Points on a hilly landscape, in no order, each with its height.
A ball rolls from a point to the lowest of its 3 nearest points, and stops where none of them is lower. Distance is the straight distance between rows; heights are no part of it.
(12): [-16 -13 -49 -26   6  12   1  55]  height 476
(270): [-21   1 -27  16   6   3 -24 -20]  height 565
(252): [  2   0 -21   6 -11  28  10 -71]  height 468
(494): [ 33  22  88  -6  12 -34 -18 -16]  height 659
(181): [ -2 -20 -61 -29  10  20  10  27]  height 466
(426): [-16 -65 -46 -20   3  25 -23  36]  height 451
(573): [ 25   8  30 -15 -11   8  26 -54]  height 274
(368): [-43 -24 -23  14  13  -5 -60 -11]  height 555
(717): [ 57  14  35 -38  -4  19  42 -23]  height 306
(644): [ 27   5 -15 -22 -11  39  58 -31]  height 347
(769): [28 17 27  3 -6 -9 34 11]  height 330
(272): [-18   7 -17  15   7  -5   6   4]  height 591
(364): [-17 -29 -43   4  16  35 -51 -46]  height 551
(532): [  4  23   2   2 -13   7  35  -5]  height 226
(310): [ 42   9  40 -30  11   7  14 -66]  height 420
(225): [-11  -9 -63 -20   4  33  -4 -13]  height 454
(441): [ 43  11  57 -26   2  -1  -5 -56]  height 521
(513): [  6   4 -35  -8  -1  27  32 -17]  height 313
(76): [-18  -8 -41   4  -3  15 -18 -29]  height 481
(497): [ 22  15  72  -2   2 -18 -11 -40]  height 632
(139): [33 23 24  1 -9 -2 50 26]  height 304
(801): [-26 -53 -33 -10  12  13 -52   7]  height 464
(671): [  3  26  36  20  -8 -28   6  14]  height 394
(275): [-15  10  -4  11  -8 -15  -1 -20]  height 511
(348): [-33 -23 -29   3   8  18 -39 -30]  height 518
(354): [-27   7 -17  14  11 -14 -14  51]  height 308
(829): [ 60  26  43  -7  -4 -10  52  56]  height 375
(192): [-38 -14 -16   3  12 -16 -22  73]  height 293
(61): [-33  -5 -15  24   8 -14 -39  -6]  height 514
(487): [ 23  21  55   7 -13 -25  18   9]  height 424
(582): [-23  -5 -15  19  -6  14 -23 -51]  height 520
(175): [  7  15  72   8  -7 -45 -21  -6]  height 622
(511): [ -7  17   3  13 -12 -13  24  17]  height 334
(246): [ 17  -2  12  -8 -18  22   9 -90]  height 409
(529): [ -3  17  13  14 -10 -10  20 -15]  height 480
(260): [ 21  12   8  -2 -12   7  31 -37]  height 153
(23): [-13 -37 -49 -12   8  29 -32   1]  height 440
(701): [  5   8 -44 -21   1  26  34   6]  height 339
(118): [ 29  21  66  -1   5 -37   8   8]  height 499
(624): [-49   5   4  39   6 -35 -46  13]  height 383
(89): [ 44  30  62 -10   7 -17   4  11]  height 559
(247): [-23  24  30  35  -8 -38 -13   5]  height 309
(808): [-13   3 -36  -5  10  -1  14  59]  height 489
(775): [-29   9   3  28  -1 -35 -16  27]  height 291
(107): [-29   3  -2  18   5  -8 -11  -6]  height 429
(31): [ 10  20  57   8  -4 -29  14  -4]  height 513
(328): [ 58  24  33 -23   0   2  37  -8]  height 314
(691): [-37 -14  -3  18   6 -22 -67  14]  height 472
(762): [-43 -14 -17  13   8 -24 -38  48]  height 271
(59): [ -2  18 -15  -7  -3   9  39  11]  height 294
(574): [ 30  17  52 -16  -2 -10  16 -20]  height 624
(662): [-28 -55 -29   3  19  27 -71 -21]  height 522
(606): [-28 -66 -21  -8   7  -9 -53  38]  height 391
(796): [-12 -81 -48 -13   9  50 -44  -8]  height 477
(807): [  9  11 -21   4  -7  21  34 -11]  height 287
(770): [ 57  26  -2 -31 -10  23  63  -7]  height 296
(411): [ -8  21 -18  -7   6   0  26  54]  height 465
(229): [ 19  17  50   0 -13  -9  16 -41]  height 490
(151): [-26 -21 -39  -1  12   6 -28  31]  height 414
(46): [-11 -81 -57 -25  -7  36 -22  30]  height 453
(778): [-29  -6 -11  28   3  -4 -37 -35]  height 582
(755): [  1  27 -10   9  -8 -12  35  46]  height 428
(674): [-33 -13 -22  10  17 -11 -33  23]  height 351
(611): [-14   8  34  25 -16 -21 -16 -35]  height 800
(725): [ 27  25  32  15  -5 -12  41  45]  height 333
(767): [ 45   7  15 -33 -10  17  45 -45]  height 336
(337): [ 37  19   1 -16 -14  15  56   7]  height 292
(712): [52 26 19 -3 -9 14 60 25]  height 297
(20): [-34 -40 -18  -3   3  -9 -56  46]  height 335
(101): [-20  20   6  23  -6 -17  -3   7]  height 87
(123): [ 17  22  -9  -1 -15  12  53  23]  height 303
(315): [ -8  31 -11  17   6 -20  18  53]  height 450
(91): [-37 -52 -33   8  25   5 -81 -21]  height 556

For each start below, name the point where the ball stops.
(91) => (762)
(624) => (101)
(701) => (532)
(662) => (762)
(769) => (337)
(118) => (101)
(513) => (532)
(61) => (101)
(31) => (101)
(829) => (337)

Two balls start at each pair of points below. Name the first point that both come to, or write none.
(310) and (497) => (573)
(611) and (691) => (101)
(12) and (808) => (762)
